A landscape with many valleys, sampled at points; each row gives a point and its height.
From any point a ball takes the steepest step (drop divided by distance) to one of its 2 nearest points. It stops when none of these is lower. Distance is the straight distance between rows; heights are no part of it.
<324>: [120  99  89 147  79  65 193 133 100 177 119 113  75 192  92 163 148  72
 125 124]  height 4.12
<110>: [110 106 113 153 136 135 192  83 149 157 105 129  87 153 128 150 146 152
 198 116]  height 3.36
<155>: [127 125 117 154 107 125 140 165  84 130 152 133 117 144 117 128 130 105
  80  85]  height 5.35
<223>: [215 167 141 152 137 148 135 164 221 116 119 143  96 134 196  27 118 185
 167 163]  height 5.26
<845>: [114 161  92 187 107 133 162 131 107  80 152 163 141 135 120  77 127 133
 116 105]  height 2.56
<255>: [ 92 110 110 172 125 148 136 151 105 106 160 136 102 142 147 122 132 142
  97  74]  height 5.20
<151>: [151 155 140 124 105 109 141 191  85 163 148 121 116 150 100 148 138  92
  85 104]  height 5.47
<436>: [131 147 143 187 111 140 203 161 144 130 128 167 105 203 103 110 137 173
 143 134]  height 2.60
<955>: [109 100  81 163 133 127 124 103 149 131 150 111  76 142 111 137 124 140
 128  56]  height 2.24
<133>: [118 140 151  80 133 135  98 154 104 135 119 120 170  80 168 138 130 107
  88 142]  height 2.32
<19>: [135 131 106 108 125 116 145  92 140 185 114  70  82  98 135 160 154  84
 138 101]  height 2.76
<848>: [ 94 145 103 139 127 133 132 118 131 135 140  81 103  75 177 135 141 103
 131  68]  height 6.32
<84>: [167 201 138 149 145 129 158 146 126 166 152 133 123 123 114 123 145 117
 131 102]  height 4.20
<283>: [104  95 101 150 100 115 197 106 117 105 122 158 147 137 124 108 118 151
 182 152]  height 4.29
<265>: [127  72 177 102 125 142 111 162  91 116 123 149 135 198 107 169 116 143
 132 169]  height 3.84
<543>: [119  92  91 123 105  80 156 123 102 159 126 107 106 129 105 150 144  74
 112 110]  height 2.21
<1011>: [147 106 170 117 125 113 140 128 120 153 114 162 113 198  77 180 129 127
 147 166]  height 4.15
<666>: [163 161 168  90 123 115 123 176  95 175 129 128 139 149 106 162 135  95
  85 141]  height 5.57
<423>: [188 122 146 119 133 134 112 132 172 103 114 147 167 119 129  74 116 173
 165 204]  height 5.62
<233>: [166 155 180  77 148 131  90 164 104 164 116 132 162 119 125 165 126  96
  82 160]  height 5.64
<741>: [130 163  98 172 126 133 170  97 155 104 137 137 123 118 125  82 138 158
 177 111]  height 5.08
<42>: [117 148 131  97 157 134  57 119 157 142 125  69 130  67 145 139 123 128
 104  80]  height 6.08
<466>: [110 125  68 188 134 126 112  77 156  94 151 133  96 127 102 101 125 154
 143  71]  height 2.89
<695>: [107 137 147  82 147 135  62  93 147 160  84  79 163  47 190 155 133 117
  98 135]  height 2.47
<412>: [123  86 123 148 137 137 130 121 123 113 144 142 125 155 111 135 115 153
 136 123]  height 3.80
<929>: [132 105 115 140  84  72 171 164  93 168 133 120  96 201  76 168 130  79
  86 123]  height 3.94
<157>: [124 120 132 162 137 163  82 151 127  94 167 136 114 148 127 121 106 157
  91  75]  height 5.36
<348>: [110 132  98 106 107 107 140  92 114 102 114 141 183  71 124 114 128 103
 135 166]  height 4.24
<1041>: [153 170 164 159 133 152 117 193 120 118 180 166 127 166 113 115 120 145
  90 104]  height 2.93
<736>: [138 116 145 156 127 128 196 120 144 131 107 157 118 199 105 132 138 179
 171 168]  height 1.62
<725>: [158 143 134 151 135 145 104 146 135  84 156 172 155 143  90  77 110 160
 120 145]  height 5.90
<345>: [128 189  88 182 127 139 117 147 104  76 159 145 126 122 130  69 132 131
 105  81]  height 2.05
<746>: [180 228 144 153 142 125 163 143 146 135 144 156 144 125 116  77 138 136
 143 139]  height 4.46
<643>: [107  79 120 131 139 141  96 104 136  83 136 130 143 124 138 116 107 161
 149 133]  height 4.14
<420>: [149 185 109 177 138 145 106 171 108 101 175 158 125 145 104 103 125 124
  87  80]  height 2.51
<663>: [109 193 131 117 146 136 123 109 153 102 117 112 166  44 191  83 119 130
 138 145]  height 3.91
<840>: [147 126 125 109 112  98 144 123 115 174 123 124 109 153  84 160 145  92
 134 134]  height 1.54
<1027>: [154 125 181  59 162 138  78 132 128 169  85 128 156 121 123 169 129 117
  99 181]  height 5.71
<641>: [131 116 145  91 119 122  99 168  92 153 129  91 141 110 139 158 132  81
  80 114]  height 2.63
<323>: [125 156 108 107 133 112  30  96 160 131 131  78 134  79  91 131 116 121
  82  73]  height 6.13
<956>: [129 132 108 117 144 129 126  83 153 154 126 101 111  83 129 150 139 120
 151 101]  height 3.20
<408>: [134 105 203  73 166 159  79 130 139 139 101 128 146 122 154 152 115 143
 134 179]  height 5.81
<997>: [101  92 139 141  96 114 181 176  96 152 124 132  99 207 105 177 135 115
 100 121]  height 3.69
<160>: [103 102 141 158 107 144 171 165 115  61 143 164 151 146 173  81 114 168
 140 162]  height 4.73
<512>: [113 139  86 117 120 103  92 104 124 142 130  73 122  67 141 136 138  90
 105  84]  height 6.24
<650>: [ 98  59 158  85 103 128 134 157  84 113  94 134 123 194 121 185 128 115
 136 163]  height 3.55
<716>: [ 78 115 117 147 123 148 188 115 125 130 128 111 110 108 184 140 149 132
 180 100]  height 4.25
<557>: [189 207 140 162 141 145 161 172 178  97 133 153 101 134 198  24 118 157
 157 160]  height 4.97
<768>: [176 123 148 143 114 136 129 158 147  92 137 161 165 152 125  70 115 178
 149 184]  height 5.76
<1104>: [ 99  60 123 133 134 136 145 123 111 135 121 123  99 181 120 169 129 136
 144 124]  height 3.40
<499>: [115 109 155 129 134 145 185 122 133 139 104 135 115 172 137 162 136 155
 183 144]  height 2.59
<993>: [107  57 112 152 136 148 131 122 132 146 140 108  68 172 125 170 134 143
 126  79]  height 2.95
<386>: [119 141  94 191 105 140 200 130 144  89 121 167 130 151 131  68 138 171
 168 138]  height 4.81
<960>: [133 112 128  94 143 124  96  78 141 144  94 127 167  83 112 143 121 129
 141 169]  height 2.69
<823>: [124 103 135 109 157 149  31 114 157 100 148 122 144 105 109 127  98 157
  92 114]  height 5.59
<1090>: [124 196 158 113 145 138 166 127 140 119 126 139 158  69 192  89 121 122
 145 161]  height 3.70
<654>: [144 152 153  88 145 117  96 123 129 185  95  88 149  84 150 163 146  88
  94 139]  height 1.95
<1018>: [ 99 139 110 168  94 115 190 156  90  97 151 171 143 155 120 107 137 130
 119 128]  height 3.00
<755>: [123 100 167  96 171 168  86 112 150 119 127 116 139 103 171 137 113 160
 133 153]  height 5.91
<869>: [107 118 146 109 158 151  80 123 139 130 134  92 123  94 171 148 121 140
 113  95]  height 6.01
<445>: [154 102 155  67 118  92 128 112 111 146  73 160 130 188  72 189 140 100
 153 191]  height 3.79
<936>: [128 169  77 121 116  83  66 105 152 147 128  64 113  61 112 125 123  90
  77  59]  height 6.19
<593>: [118 123  95 140 100 117 156 102 123  80 120 164 167 103 120  96 127 143
 157 155]  height 4.00
<837>: [116  79 113 111 136 122  48 100 137 114 131 115 142 108  98 153 100 135
 100 113]  height 5.67
<561>: [ 81 140  94 141 128 144 116 115 122  71 137 117 141  73 168 104 125 126
 140  96]  height 4.26
<822>: [136 153 192 131 136 156 135 201 113 136 156 152 121 182 144 137 116 143
  96 119]  height 3.30
<427>: [125  76 141  85 102 120 131 173  81 157 113  94 122 148 137 168 137  74
 103 137]  height 2.94
<1095>: [155 155 124 136 161 134 133  89 169 151 135 116 105 120 106 130 137 141
 158 103]  height 3.60
<1083>: [121 129 170  66 156 149  61 126 133 164  92  81 131  86 186 170 136 102
  93 144]  height 2.26
<238>: [140 199 177 111 143 126 174 160 115 132 136 153 149 120 164 100 131 119
 144 154]  height 3.37
<627>: [172 173 122 136 137 117 142 105 147 182 139 114  96 118  96 138 155 116
 134  87]  height 3.93
<937>: [101 107 128 145 100 113 175 150  91 135 135 150 126 184 107 143 125 134
 120 129]  height 3.41
<818>: [104 117 120 137 131 142 150 147 124 158 134  65  89 110 167 155 153 111
 138  71]  height 6.41
<1066>: [129  84 156  68 144 140  88  92 130 139  68 145 169 114 129 164 119 124
 144 210]  height 3.10
<743>: [115  78 148  86  93 102 159 174  84 140  87 106 100 206 128 192 144  82
 114 145]  height 3.25
<1081>: [157 164 138 133 139 134  73 148 123 105 152 151 162 118  96  97 107 128
  88 120]  height 6.00
<399>: [161 165 110 152 135 133 152  78 175 116 120 139 134  90 109  79 137 155
 182 151]  height 5.28
<941>: [136  97 105 111 128 108  73  99 126 112 140 152 168 110  83 130 105 117
 114 144]  height 5.77
<693>: [128  80 149  59 128 125 112  92 121 145  54 155 131 156  97 183 130 107
 171 204]  height 3.48
<567>: [119 100  82 137 115  96 128  62 138 102 130 156 150 115  85 104 118 132
 154 144]  height 3.71
<757>: [123 177 167  98 143 137 129 177 102 145 150 120 133 110 168 127 127  99
  97 122]  height 2.66
<673>: [163 135 138 127 146 133 129  97 166 128 119 147 149 114 114  91 125 164
 176 170]  height 5.46
<524>: [132  78 159 133 118 126 125 158 111 132 131 162 115 230  72 177 116 148
 126 158]  height 4.13
<61>: [153 126 119  92 137 105 113  95 127 167 104 128 140 107  95 153 132 105
 133 150]  height 2.25
<1062>: [106 103  79 189 105 121 196  97 141 102 129 170 124 163 107  98 128 169
 163 139]  height 4.56
<426>: [142 159 110 136 141 129  50 122 135 113 145 127 141 102  80 123 112 127
  88  91]  height 6.07
<680>: [143  93  87 157  97  88 123 116 142 166 150  62  58 136 101 132 136  66
  82  82]  height 2.99
<614>: [195 221 130 166 141 139 168 142 170 107 136 154 114 125 148  42 138 159
 156 148]  height 4.70
<662>: [149 128 124  88 125 113 110 103 136 207  88  59 106  84 140 169 150  67
 115 121]  height 2.34
<782>: [ 97 117 114 150 129 140 188  95 143 166 126 102  70 126 151 157 153 135
 176  86]  height 3.86
<454>: [126 119 135 151 148 171  46 135 147  76 163 136 139 136 119  90  93 172
  95 101]  height 5.49
<565>: [ 74 117  97 156 116 140 161 108 118  92 132 129 132 107 165 108 133 138
 160 106]  height 4.49
<207>: [ 94  79 138  93 106 111 129 152  79 106 121 140 153 137 130 157 118 116
 127 156]  height 3.85
<1021>: [ 96 184 105 120 120 123  97 100 138  90 130 107 171  46 165  88 128 120
 117 107]  height 4.07
<698>: [103 123 155  75 151 151  94 104 130 136  94 109 169  54 189 157 120 120
 138 166]  height 2.72
<168>: [ 86 118 140 164 124 158 156 167 109  88 158 146 120 144 179  99 120 166
 122 115]  height 4.99
<696>: [151 184 186 114 165 149 157 171 118 146 155 145 121 135 154 120 132 130
 118 130]  height 3.02
<308>: [108  82 118 144 109 160 125 133 134  58 136 148 144 134 145  70 106 176
 147 152]  height 4.44
<944>: [118  93  57 134 104  65 129  94 132 167 141  80  86 122 104 136 142  68
 112 111]  height 2.62
<569>: [111 118 130  92 109 114 154 135  90 107 111 146 177 104 139 136 138 118
 145 176]  height 4.09
<932>: [120  94  61 169 137 106  99  60 161  90 156 144 114 133  87 110 105 145
 141 114]  height 3.32

Call two points neighbours if one is among the 2 nearest of the other. Go from one point of each pair to the other, from neighbour to neighbour, staying as low as possible. Name the highest point that can't be avoided.
<955> / <133> | <348>
<133> / <736> | <565>
<840> / <345> | <324>
<133> / <345> | <822>

Where does a ball stop that starts at each point below?
<557> | <654>
<561> | <133>
<168> | <955>
<1011> | <840>
<223> | <654>
